A landscape with many valleys, sampled at points; each row gives a point and its height.
A ball rolls from a point to the lowest of its 2 nearest points, and stops where none of them is lower. Distance is the straight distance between rows; heights are no part of it.
q352 height 374: [ 21  15 -12 -11 -27 -59 -12  11 -41   4  28 -38  -3  17  -5  22 -23 -12
 -29  -9   9  26  13  -7 -22 -48]
q307 height 149: [  2 -10 -23  39 -48  23   3   0 -28 -41  20 -28   5  23   4  22  22   7
   6  15 -13  -4  16 -16 -24  -8]
q516 height 262: [-19 -13 -33   7 -12  21  -2   1   8 -38 -22  16 -28  47  20  25  45   4
  26   3 -23   2   6 -40  14   5]
q466 height 201: [ 44  12   0   2  11 -22   3  14   9  58  29  -6 -15 -12  14  -9   3   0
 -29 -29   0  16 -17 -23  -7 -24]
q784 height 138: [ 15  -4 -39  54 -27  50 -22  31  13 -34   1  -2 -10  33  33  24  59   6
  12   6 -19   8  23 -41  -8   5]
q632 height 172: [  0  17 -20  13 -71 -25   4  15 -52 -41  40 -55   5  -8  14   7  -4   9
 -27  10  12  -3  11  -1   6 -36]
q384 height 628: [-59   1   2 -82 -13   2  16 -36 -34  -5 -25   6 -11 -13 -15 -15  -1  10
  -9  -3   6 -11 -37  19  18 -33]
q738 height 379: [ 10 -31 -27  35   9  18 -30   2  33 -21 -21  23 -17  50  -2  18  14 -23
  33  18 -25   5  35 -26  -8  31]
q452 height 308: [ 37   5  19  -1  34   7  -7   4  19  62   6   9  15 -12 -11  -5  -6   0
  -3 -19  -5  13  -5   0 -36  10]
q926 height 765: [ 12   7  10 -33  33 -32 -12  22  -2  30 -13  47 -11   3  -5  21 -16 -19
 -10  16 -27  19   8   6 -24   8]
q828 height 476: [ -7   8  30 -11   1 -21   8  -5  -7  24  16 -13   9 -20  11  -2 -20  -7
 -28  -8  19 -18 -35   9 -11  -2]
q660 height 169: [  5  -7   2  30 -16  35  17 -12   1   5  21 -32  17   2 -11 -11   3  20
   8 -10  10 -10  -6   6  -9   1]
q898 height 215: [ 25  16  -4  24  -5 -14 -15  25 -11  13  28  -4  21  -5  -2  13 -23 -23
 -36  -2   7   2   9 -12 -24  -7]
q61 height 158: [  0  -5  -6  36 -48  28  16 -11 -19 -23  34 -44  11   3   3  -2  14  20
   3   6   2 -11  -5   1 -11  -9]
q380 height 311: [-65 -31 -13 -37 -35  -5  22 -37 -20 -41 -27  14   2   1 -34 -20 -12  16
   4  32  -7 -28   1  21  15 -19]
q303 height 293: [-25 -12  -9  26 -16  15  22 -14  -3 -52  -4  -2  -7   6   1   0   9   2
  25  23  -9 -16   1   7  29  14]
q478 height 753: [  1  10  32 -62  13 -31 -21  24 -15  47  -4  29   6 -14  -5  -1 -26 -11
 -37   2   7  23  25  33 -23  -1]
q85 height 456: [-31   9  19 -67 -12 -57 -14   4 -39  13   0 -10   1   5 -10   7 -30  -9
 -43   6  15  20  23  28 -23 -36]
q997 height 125: [-35   6 -10 -12 -60  -3  24 -11 -44 -25  21 -41  -4 -22  16 -12   9  23
 -29  -6   8 -26 -20   1  11 -29]
q859 height 560: [-22  11 -11  -1 -46 -10  12  -4 -36 -42  22 -20  16   5  -7   3 -16   9
 -11  18  15  -1  12  12  26 -21]
q841 height 366: [-37  -8 -29 -10  -9  44  17 -17   5 -52 -43   6 -30  -5  15   0  43  27
  41  -2  -8 -36 -36 -21  36  14]
q467 height 329: [-10  15  -8 -24 -32 -35  12  -8 -35  10  29 -35 -17   6  13  10  -4   5
 -27 -15   1  -4 -24 -19  -4 -41]
q458 height 197: [-41 -26   2 -32   7  12  14 -35   9 -23 -41  21  -9 -10 -25 -20 -20   8
  31  30   0 -37 -25  29  29  22]
q601 height 375: [ -3 -41 -26  18   7  14  -4  -8  15 -18 -27  21 -27  36 -14  13  14 -13
  26   9 -29 -10  22 -16 -18  24]
q332 height 204: [ 18   0  -4  25 -30 -13 -18  10 -29  -2  33 -26  31  -5 -16  -1 -29 -23
 -41  -4  20   4  29  11 -32 -14]
q992 height 220: [ 17  13 -10  11 -16 -19   3  -4 -19 -22  23 -19  -5  36  -1  27  -4  -7
  11   1   0  25   5 -13   6 -23]
q819 height 245: [-25 -35  -4 -12   8   3   5 -24  19 -20 -32  23 -16   4 -23  -3 -25  -6
  34  37 -15 -33   1  14  17  39]
q794 height 171: [-10  -1 -16  20 -26  37  17  -4   2 -28  -1 -22 -21  13  37  14  58  29
  22 -10 -12 -12 -31 -35   4  -4]
q906 height 409: [ 29  26  18  19  57  18  -1   9  53  41  -5  -1   9 -23   9 -10   5  21
  20 -18   6  -4 -37 -17   4  18]
q815 height 400: [ 44  20  -1  41  28 -11  -6  17   5   6  21   3  18 -17  -5  -8 -15 -28
  -3 -17   1  26  36   2  16   9]
q208 height 390: [ 41  21  -7  71  53  12 -32  24  54   0   5  20  17  -1  12   2  10 -25
  16   2 -19  18  21 -34   7  25]
q811 height 159: [  0 -12 -19  29 -24  38  24   0  -6 -11  -4 -21 -16  -2  14   4  43  25
   6 -19  -8 -21 -18 -24 -20  -1]
q153 height 468: [-52   0  14 -52 -32 -56 -13   6 -39 -10  -2 -21   7  -4 -11  -5 -31  -9
 -62   5  28   5  35  25 -17 -41]
q813 height 41: [ 61  19  29   1  36 -40 -27  10   2  59  20  19  31 -29   4  -8 -15 -37
 -25 -12 -13  38  16  -2 -41   2]
q592 height 528: [-16  25 -19 -14  -9  11   5  20  -9  -6   3  10  -6   7  13  26  -2   9
 -13   6   0 -13 -23 -27  18  -4]
q731 height 307: [-32 -20  43 -65  -5  -3  -9  -9  -3  28 -18  11  21 -25 -18 -28 -28  10
 -32  -1  37  -4  10  52 -18   2]
q406 height 310: [  7  -4 -11  70   8  32 -18  14  35 -43  -1  -6  -7  25  28   6  38 -11
  41  11 -11   4  19 -15  22  28]
q706 height 424: [ 22   9 -13  45  20  37  -7  21  52   7  -5   1 -15  21  29  11  50  19
  15 -14  -7   7 -24 -47   3   0]
q887 height 430: [ 38  14   2  59  43  37 -19   9  52  27   9  -7  16   0   5  -6  17   4
  20 -18  -8   6  -2 -27 -15  19]
q430 height 423: [ -2   3 -15  34   2  18  17  23  10 -17  -9   8 -16 -11  26  14  25   5
  -3   0 -11 -28 -29 -24   1  13]
q567 height 185: [-10 -14   5   2  -9  20  14  -8  -5  12   4 -11  17  -3 -20  -8 -13  13
  -8  -6  12 -20  -6  16 -18   6]
q630 height 769: [ -1   1   1 -21  25 -15  -3   5   2  12 -11  34 -15  24  -4  28  -5 -11
   7  14 -21   9  -6  -9 -15   5]
q202 height 399: [  7  10  12 -10  43  22   6   3  29  30 -18  12   3 -13  -5  -3  -6  17
  20  -8   8  -9 -29   3   4  24]
q973 height 134: [ 15   9 -36  40 -50  29 -16  25 -14 -45  17 -23 -10  25  43  37  61  11
   6  12 -19  14  17 -49 -12 -13]
q917 height 210: [ -8  14  -8 -14 -29  11  19 -17 -17   2  26 -29  -2  10   0  -5   2  20
   1 -14  11   6 -16  -3  29 -24]
q337 height 412: [-13  -7 -17  31  18  29 -15  17  55 -27 -36  21 -25  30  44  17  59  10
  31   6 -11  -9 -28 -43  27  21]
q92 height 241: [-15  -6  31 -19 -20 -10  12 -24  -7  15  22 -27  19 -23  -8 -36 -22   3
 -26 -14  37   1  -2  39  14 -16]
q105 height 406: [-27  -5 -28  13  -7  51 -14  13  38 -49 -43   9 -23  21  48  18  64  29
  43  13  -8 -28 -30 -44  30  31]
q708 height 279: [ 17   3   3   3 -41 -26   9 -10 -25  11  46 -48   6  -7   2 -23 -14   3
 -21 -20  26  11   6  13  15 -33]
q808 height 797: [-51  -8  16 -54  -5 -33  10 -22 -28 -10 -17  16  -5   1 -18   1 -26  -9
 -11  25  -1 -11  -7  33  -3 -13]
q305 height 481: [ 26  12  11  -7  18 -29 -17  13 -11  12   9  18  26  -4 -18   7 -36 -29
  -7   6   4  25  37  18  -3  10]
q825 height 435: [ 38   6  12  58  63  28 -20  -3  46  25  -1  -3  33 -23  -9 -18   1 -12
  28 -15 -15  -7  11 -11 -29  40]
q843 height 150: [ -1 -20 -24  43  -8  52  15   4  11 -23 -15  -8 -14   7   9  -1  39  19
  22 -10 -11 -21   2 -15  -7  18]
q218 height 226: [-26 -18  21 -33 -13   8   4  -7  -6  21  -8  -4  23 -17 -24 -19 -24  14
 -27  -8  30 -18   2  33 -20   4]
q349 height 227: [ 26  14  -8  22  -2 -33 -15  19 -22 -14  18  -2  13  15 -11  30 -27 -30
 -13   9   0  16  21  -8 -17  -8]
q480 height 336: [-39 -15 -22   3 -44   5  34 -13 -36 -44  -3  -9  -8  -5  -7  -5  14  17
  -9   4 -14 -21  10   5   7 -17]
q709 height 442: [ 30  20  24  41  48  12 -12   2  35  32  13  -6  39 -30  -1 -14 -14 -10
  13 -12   1 -10  -4  -5 -11  36]
q195 height 133: [ -8   7  13 -43  -9   4  15 -22 -14  31  17 -18  -3   0  -8 -16  -9  15
  -4 -18  19  12 -18  17  16 -24]
q556 height 192: [ 20   8  -9  31 -54 -28 -13  17 -41 -23  41 -48  21  -8   3   4 -26 -11
 -35   2  23   2  18   7 -10 -27]
q416 height 272: [-21  14   7 -48  -6 -22  14 -12 -21  24   7 -11 -19   0  10   6  -1   5
 -22 -12   2  -6 -45  -8  -5 -30]
q544 height 244: [ 13   0 -31  48 -29  -3  -2  21 -21 -60   7 -12 -17  26  21  30  31 -17
   9  12 -18  13  29 -22   3 -10]
q833 height 189: [ 28  10 -15  24  -6   0  10  19  -2  28  26 -15 -12 -12  13  -6   8   0
 -30 -29  -1   0  -8 -20  -7 -19]
q408 height 182: [ -3   0 -15  34 -32  46 -11  12  18 -32   0 -20 -12  31  52  29  74  27
  25   4 -11  -6 -24 -49  -8   2]
q192 height 328: [ 38  21  -5  27  38   9 -11  32  33  41   6  23  11 -20   1   2  -5  -3
 -20 -11  -6   5  -5 -26 -10  10]
q362 height 278: [ -5  -7  -6  29 -14   0  13  -6 -13 -35  12  -7   4  13  -6   7  -5  -9
  10  15  -4  -1  13   9  11   4]
q946 height 384: [ 37   3 -26  64  12  21 -31  26  31 -18   3  12  -8  41  17  18  36 -20
  15  -2 -13  33  27 -40  -2  -1]
q495 height 260: [-48  -7  -1 -20  -7   5  24 -22 -13 -33 -20   9  -5 -13  -7  -7 -11   3
   6  21   4 -35 -31  17  30   7]
q115 height 106: [ 30  20  27 -15   1 -38  -4 -13 -12  20  37 -21  17   0  -4  -7 -31 -12
   3 -11  22  37   8  24  21 -16]
q400 height 438: [ 11 -22  13 -37  51   9   2  -4  25  33 -57  36 -18 -19 -19 -11  -5  18
  40   2  -6 -15 -21  25 -20  40]
q670 height 205: [ -5   8  33 -40  36   8  13 -21   8  35 -12   6  -1 -25 -10 -31  -9  11
  21 -12  11  12 -21  43  23   8]
q550 height 143: [  3 -25 -36  48  -8  46 -12  14  24 -27 -20   8 -19  31  15  12  47   2
  22   1 -22  -9  20 -30  -8  20]
q330 height 694: [-40  -9 -19 -51  -2  25  15 -25 -10 -12 -36  18 -21  14 -17  11   9  24
  22   1  -9 -20 -26  -9  10  -2]
q991 height 368: [-49 -19  -7 -19 -39 -14  26 -15 -36 -23  -9 -11   4  -9 -17 -12  -5  11
 -31   1   0 -25   6  17 -13 -25]
q233 height 417: [ 23 -14  18  -3  62   1 -18  -1  45  29 -36  41   0 -12 -11  -1 -11  -8
  40  16 -24 -11  -3   4 -19  57]
q523 height 403: [-31  -3  42 -73 -18 -35  -1 -21 -23  20   4 -12   1 -14  -7 -31 -23  -4
 -36  -7  30  22   8  49   4 -38]
q675 height 129: [ 13  13  32 -46  18  -6  10 -19  -1  53  12  -4  -4  -9  -3 -23  -8  10
   9 -20  10  28 -15  32  10 -12]
q864 height 544: [-26   4 -15 -16  22  34   9  -3  19 -17 -35  18 -18  -5   2   3   4  17
  33  10   3 -32 -38  -7  35  26]
q8 height 386: [ 23  -1  -8  12  37   9 -18   5  29  10  -7  31  -3  34 -12  18  -2 -14
  32  10 -15  27  29 -14   4  21]
q402 height 222: [-39 -35  -4  -7 -21  -3  23 -38  -9 -33 -12   8   4  14 -32 -12 -12   7
  20  29  -9 -16   6  23   2  -7]
q801 height 382: [ 32  -3 -19  39  20  12 -37  14  28 -10  -1  21   4  48  -5  28   6 -25
  25  11 -14  27  32 -29 -11  13]
q228 height 415: [ -5 -18 -30  20  29  31 -11  22  57 -16 -57  35 -35  16  22  11  44  15
  30   4 -12 -25 -22 -42  14  32]
q716 height 313: [  4  -6  -8  58  29  41  -8  10  51 -19 -16  -6 -13  20  24  -4  41   7
  43  -6  -9  -6   3 -18  17  29]
q100 height 164: [-15   6 -24   0 -52  21  24   6 -33 -14  15 -30 -10 -17  18   1  29  33
 -20 -15  -3 -26 -15 -20  -1 -16]
q625 height 341: [-42  -9 -21  -7 -20  26  31 -22 -17 -48 -23   3 -25  -7   8  -3  29  17
  21   2 -14 -28 -26  -7  32  -1]
q379 height 537: [-24  20 -23 -13  -1  32  10   9   7 -17 -15  13 -12   0  17  19  12  20
  11   7   2 -26 -44 -28  31  10]
q821 height 92: [ 49   3   3  31  44 -16 -26   7  19  17   3  33  14  10 -10  14  -5 -41
   9   6 -26  33  27 -18 -33  12]
q568 height 419: [  2  -4 -17  24  26  17   4  23  33  -5 -27  30 -25   7  19  18  30   6
   6  -1 -16 -15 -23 -36   4  15]
q80 height 500: [ -3  12   4 -27  -6 -29 -16  18 -24   6   8   7  20   7 -18  18 -40 -15
 -32  10  15  10  29  17  -7  -8]
q971 height 543: [-50  -6  30 -74 -13 -17  12 -37 -27   6 -13  -4  -2 -18 -12 -29 -13   2
 -23   2  21   0 -23  43  15 -36]
q20 height 401: [ 19 -22  -6  53  48  25 -11   8  47  -1 -36  18  -1 -17  -5  -7   4  -7
  30   3 -14 -38  -5 -12 -24  54]
q385 height 265: [-22 -37 -26  10 -11   7   0 -10  16 -36 -29  22 -25  14 -12   9 -14 -10
  26  37 -24 -36  17  -7  17  41]
q636 height 541: [-29  -3  22 -52 -33 -49   9 -28 -36  -7  11 -21   3  -4 -17 -29 -22  -5
 -28  -2  27  29  16  44  19 -58]
q551 height 320: [ -7   1  -4  22  36  36   6  -5  41  -9 -17   2 -17  17   6  -6  22  12
  45  -7  -4   1  -8  -5  32  22]
q788 height 416: [ 29  23  13   4  34   3   7   2  37  50  12  -6 -12  -9  20  -2  11  20
   6 -20   4   7 -54 -27   8  -7]
q175 height 281: [-17 -35 -26  17  10  27   7   0  28 -28 -45  19 -31  -5  -3  -4   4   6
  32  15 -14 -45  -2  -5  15  49]
q356 height 211: [ 33  12  15 -21 -25 -49 -12  -6 -23  23  42 -40  11  -4  -4 -20 -34  -9
 -21 -21  37  34  19  22  17 -35]
q532 height 184: [ 19  10  13   8  -8 -29   9 -18 -18 -11  28 -22  10  18 -11   4 -20 -12
  12  -2  12  32  12  17  12 -21]
q956 height 580: [-23  -1   1  -8 -30 -21   2  -1 -29 -31  10  -5  24   2 -24  -1 -37  -9
 -18  22  20   0  31  30  18 -11]
q184 height 611: [ -1 -11  15  11   8  -2   2 -14   1  -1   7   7  27  -6 -32 -19 -32 -12
   8  10   6   2  32  33   7  20]
q189 height 116: [ 46  10  47 -12  24 -50 -34   2 -10  45  18   5  46 -39   1 -20 -27 -45
 -29 -13   5  36  39  22 -31  12]
q176 height 667: [-40 -29  29 -55  -4  -4   9 -35  -5   6 -24  18  13 -11 -37 -33 -26  11
   1  21  13  -4   2  58   1  -7]
q163 height 243: [ -8   0  40 -70   2 -20   3 -13 -16  47   1   2  -5 -16  -2 -24 -12   2
 -22 -18  16  21  -6  44  -7 -18]
q160 height 427: [ 28   1   3  53  44  34 -25  11  68  19 -11   5   0  28  17   5  42   8
  27 -14 -10  17 -11 -39 -14  10]
q919 height 274: [ -3  -2 -22   4  -1  20   8   3   3  -6  -4  10 -17  36   3  25  24   7
  12  -5 -14   6   0 -29  -1  -6]
q786 height 432: [ 16   4  49 -27  36 -13  -6   4  11  55  -3  12  24 -47  -2 -35 -17  -7
 -14 -22  15  11  11  37 -11  26]
q977 height 612: [-29  -4  12 -19 -45 -27  23 -27 -31 -22  20 -28   7 -12  -8 -35 -14   4
 -28  -3  28   7   5  35  31 -49]
q669 height 460: [ 16  12  32 -24  33 -19 -10   6   1  40   4  24  23 -23  -9 -12 -26 -16
  -4  -3   1  22  22  32   0  24]
q118 height 740: [ -8  -6  26 -68  19 -16  -7   9 -13  42 -24  40  -7 -12 -12  -8 -16  -1
 -11   5 -10  14  13  42 -20  12]
q484 height 254: [ 25  19   1  31 -12   5   6   5  -1   9  41 -34  14 -11   4 -16 -11   1
  -5 -16  16   9   5   4  21  -3]
q75 height 462: [ 21  17  39   6  24 -21  -2  -1  16  42  25 -10  24 -31  12 -10 -21 -10
 -16 -15  17  -7 -30   5 -10  13]
q845 height 359: [ 24  23  -5 -13 -16 -49  -5   7 -20  27  37 -26 -14  14  13  18 -12  -6
 -28 -11   3  16 -17 -26 -10 -41]
q210 height 536: [-12  30 -26  -2 -35   8   5  16 -20 -22  20 -12  -8  11  27  34  17  18
 -10   8  -4 -10 -23 -41  12 -18]
q901 height 330: [-45   2   1 -24 -18 -14  23 -28 -30 -40  -1   2  -6  -2  -6  -5 -11  -8
   3  19   0  -9 -17  19  37 -21]
q58 height 451: [ 28  22  32  27  32 -15 -11  -2  16  28  26  -8  43 -26   3  -8 -29 -22
  -2  -5  10   3   0   3  -4  26]
q412 height 356: [-57   6   4 -44 -35 -26  17 -34 -42 -31   4 -18   0   1  -7  -6 -12   4
 -17  14   8 -10 -22  14  18 -42]
q309 height 357: [  5 -10  43 -15   3 -25 -16  -4  -6  22  11  -1  43 -29 -17 -31 -35 -23
 -35 -10  32  17  47  47 -11   8]
q823 height 306: [-10  -4  10 -24 -41 -12  11 -17 -18  23  36 -46   1 -15   6 -32 -13  14
 -34 -23  33  -9 -15  15  12 -31]
q780 height 441: [-11 -15  12  -7  26   0  27  -7   4   7 -32  13 -10 -29  -7 -13  -5   2
   2  -9   6 -32 -32  22  -6  22]
q798 height 214: [ 43  10  48 -30   0 -65 -36   4 -19  40  27 -17  31 -30   5 -21 -31 -36
 -41 -19  26  43  42  27 -22 -13]
q920 height 630: [-18 -19  30 -25  11   1   5 -31   5   9  -7  11  28  -8 -36 -31 -34   3
  18  19  12   4  16  53   9  13]
q965 height 408: [ 10 -22   7  17  46   8  -1   1  33  10 -34  28  -7 -12 -10   1  -6  -7
  26   7 -13 -28 -14  -1 -17  47]
q407 height 728: [-13 -13  12 -52  25   8   6  -2   1  29 -30  34  -4 -15 -23 -14 -17  11
  11   3   1  -6   1  36   1  21]
q533 height 546: [-22  24 -21  -7 -41  -4  12   6 -37 -39  22 -17  -3   2  14  18   0   8
 -11   8   2  -8  -7 -12  28 -19]
q291 height 712: [-35 -13  -3 -67   6  15  16 -23 -13  12 -33  24 -14   2 -28  -7  -8  18
  12   4  -2  -6 -13  23   7  -3]
q447 height 762: [ 23  15  21 -42  28 -20 -19  30   1  57  -4  42   4 -11  -4   9 -16  -5
 -24   3 -11  23   5   8 -30   3]
q907 height 295: [ 29   0  27 -22 -13 -67 -29   8 -33  11  16 -22  26 -14 -15  -9 -40 -33
 -42 -13  28  38  49  32 -26 -29]
q211 height 397: [ 13   0  -1  -6  58  21 -15  10  60  24 -36  43 -24  25   5  12  21  12
  37   6 -16  14 -14 -24  10  22]
q827 height 429: [-11  -5  -1   5   9   6  23   8  -1   1 -16   7 -12 -15   6   7   5   5
 -10 -10   0 -33 -36  -6  -9  12]
q224 height 305: [-10 -22 -17  55 -11  20   4  -1  10 -58  -6  -3 -14  19  17   6  28 -11
  33  23 -18 -11  18  -5  17  26]
q712 height 452: [ -7 -24   0 -32  38   5  19  -7  12   9 -61  30 -29 -20 -15  -8   0  13
  24  -1   1 -33 -36  17 -10  28]
q150 height 266: [ 17   8   1  38   6   1  13  -1   2 -11  20 -12   3   3   3  -2   0 -11
  12  -6  -1  11   9   4  19   4]
q463 height 334: [ -6 -11   8   7  29  28  14 -26  24   2  -9   3  -3  13 -20 -14   0  10
  47   0  -5   7   7  19  21  18]
q374 height 283: [ 25  15 -11   6  11   7  -3   9  12  21  14   5  -9  30   3  20   9   4
   6 -11  -6  27   1 -25   0 -15]
q869 height 73: [ 61  13   6  21  34 -27 -29  13   2  38  13  26  22  -9  -9   8 -14 -43
 -18  -5 -20  36  24 -13 -46  -2]
q715 height 394: [ 33  11 -14  58  32   4  -8  26  19  -2   7  19   5  -9   3   2   0 -29
   2  -6 -13  11  27 -12   8  19]
q518 height 251: [ -9 -10 -39  27 -34  12  -6  13 -13 -62  -8   3 -24  41  22  31  47  -2
  22  13 -27   6  32 -34   9  -1]
q902 height 333: [ 19  14 -25  33  10  26 -11  39  17  14   4  18   7  -7   3  16  -2   0
 -22   1  -4 -11  -2 -30 -13  11]
q43 height 388: [-43 -18 -35 -12 -20  32   2 -18   5 -61 -47  15 -39  20  31  12  65  20
  42  -2 -26 -27 -21 -41  26  13]
q909 height 145: [-20 -23 -28  13 -42  10   6 -17 -26 -47   2 -10  -2  42 -19  22  13   8
  18  23 -19  -2  26 -13 -16 -12]
q274 height 365: [ -4 -33 -13  17   6  13  14 -16   2 -10 -14  15 -12  19 -27  -5   2  -7
  22   3 -19   0  29  12  -6  14]
q360 height 392: [ 13   5   1  -7  45  21  -5   8  36  27 -19  33  -6  10  -7   8  -1   6
  28   4 -11   8  -2  -8   5  26]
q238 height 300: [  0  -1  20  -5 -12 -20   2  -3 -16   8  21 -14  25 -15 -13 -22 -32 -12
 -30 -11  29   9  27  33   6  -9]
q389 height 387: [ 61  21 -14  79  26   7 -32  23  35  -6  20   0  12  12  17   7  20 -29
  10  -7 -12  37  21 -39  -1  -2]
q844 height 367: [  3  -1  42 -48 -12 -56 -19  -4 -28  26  17 -15  13  -6 -11 -11 -32 -17
 -38  -4  25  33  32  41 -24 -28]
q538 height 237: [ 28   8 -22  52 -12  -8 -12  20 -15 -37  17  -6   4  19   5  30  -2 -28
  -1  13  -9  12  21 -16 -10  -2]
q65 height 517: [-12  20 -12 -21 -13  -8  -5  14 -21  -3  13   3  10  19  -4  28 -25  -2
 -18  11   9  -3   1  -6   5  -7]
q465 height 294: [ 19  11   7  -3  19   4   2   3   6  33  13   7   7   5 -11   5 -11  -1
   1 -11   0  17   5   3  -6   4]
q814 height 152: [  4  25 -37  13 -70  -8   0  23 -52 -45  34 -44  -3  -3  28  28  20  19
 -15  13  -8  -1  14 -28  -3 -32]
q446 height 280: [ -6  -5  53 -55  31  -1   2 -15   9  41 -26  13  16 -37 -13 -37 -17  13
  10  -7  21   1 -19  57  -8  21]
q164 height 250: [ 32  28 -16  36  -2   7   0  20  21   7  29 -15 -14   8  33   9  20   6
   3 -11   0  19 -15 -38  29 -13]
q589 height 225: [-63   5  -9 -42 -52 -13  24 -29 -47 -30  -1 -26  -5 -20   5 -14   9  20
 -28  -7   2 -28 -26  -1  14 -42]
q959 height 139: [ 23  18 -31  41 -51   8  -6  24 -27 -37  33 -37  -9  10  35  32  34   7
  -5  10 -12   7   6 -37  -6 -22]
q968 height 389: [ -1 -16  49 -40  12 -12 -11  -5   1  41  -8  14  27 -32 -15 -30 -24  -9
 -27  -9  22   7  27  51 -26  17]
q346 height 776: [-19  -5  21 -38  17 -29   4 -13 -12   8 -10  22  -6   7  -9  16 -21 -12
   1  20 -13  -4 -14  19 -16   4]
q791 height 175: [-37 -42 -22   5 -35   4  12 -32 -10 -48 -17   7  -9  30 -29   4   0   7
  26  34 -25 -21  22   0  -4   2]
q871 height 674: [-41   9 -13 -58 -12  15  19 -19 -24  -2 -19   4 -15  -2  -5   4   7  23
  -2 -11   1 -17 -41  -8  13 -21]
q990 height 421: [ 32  17  -3  30  33  19   4  16  56  35  -1  -1 -18  -2  26   2  37  29
   3 -19  -2   7 -49 -47   4 -11]
q863 height 321: [ 56  18   9  27  48   8 -24  15  35  62  12  18  30 -28  -6 -11  -5 -10
 -15 -17 -11  17   2 -20 -36  12]
q462 height 223: [ 11  18   0 -26   6 -20  14   8  -4  42  14  -2 -24 -11  18   3   5   8
 -25 -23   0   5 -36 -18   2 -26]
q17 height 345: [ 29   8   6 -16 -22 -74 -25  10 -43   0  21 -39  13   7 -19  13 -38 -24
 -33 -12  20  36  33  16 -27 -46]
q951 height 315: [-45 -21 -22   9 -45  22  33 -22 -23 -63 -12  -1  -8  -9  -2 -12  22  22
  18  21 -16 -29   5   8  27  -2]
q471 height 407: [-42  -8   4 -25 -36 -32   7   2 -38 -11   6 -20   6 -13  -8  -8 -18  -2
 -56  -4  18 -14  18  20 -14 -31]
q514 height 426: [ 24  -2  27 -36  58   5 -15   8  33  49 -40  47  -1 -21 -11  -6  -9  13
  34  11 -16  -1 -13  19 -27  48]
q378 height 551: [-21   2  -2 -34  24  14   3   4  14   3 -31  34  -8  -4  -6  12 -15   7
  15  17   2 -28 -33  -1  16  29]
q633 height 178: [  7   4 -20  23 -40   1  18  18 -29  -1  29 -32 -12 -20  18  -4  15   8
 -35 -19   0 -15  -2 -14  -6 -21]
q598 height 497: [ -8  10  26 -28 -18 -43  -7   3 -16  29  29 -27   5 -19  19  -7 -26 -11
 -54 -14  31 -11 -19   6  -8 -20]
q171 height 393: [ 30   8 -16  84  28  31 -26  32  48 -14   1  14   4   1  25   8  30 -15
   6   9 -18  -2   2 -40 -10  23]
q689 height 396: [ 26 -10 -10  66  31  29 -12  17  34   1 -11  12   6  -7   5   4  15 -14
   6  -1 -16 -23  -8 -23 -33  31]
q742 height 350: [-17 -19  -7  -2   4  24  27 -27   1 -10 -12   3 -14  16 -19 -10  12  12
  26  -7  -8   2   3  12  15  -2]
q569 height 599: [  0 -10   5  10  -9 -24 -11  -3 -17 -25   8   7  30   3 -34  -1 -46 -22
  -3  26   9   5  44  31   3  10]
q547 height 240: [ 18  23 -18  18 -25  21   9   8  -4   3  37 -32  -4   5  17  -3  10  19
   4 -17  10  10  -5 -16  31 -16]

For each start below, name the point where the ball stops.
q518 => q973
q709 => q360
q738 => q675
q65 => q92
q845 => q997
q780 => q951
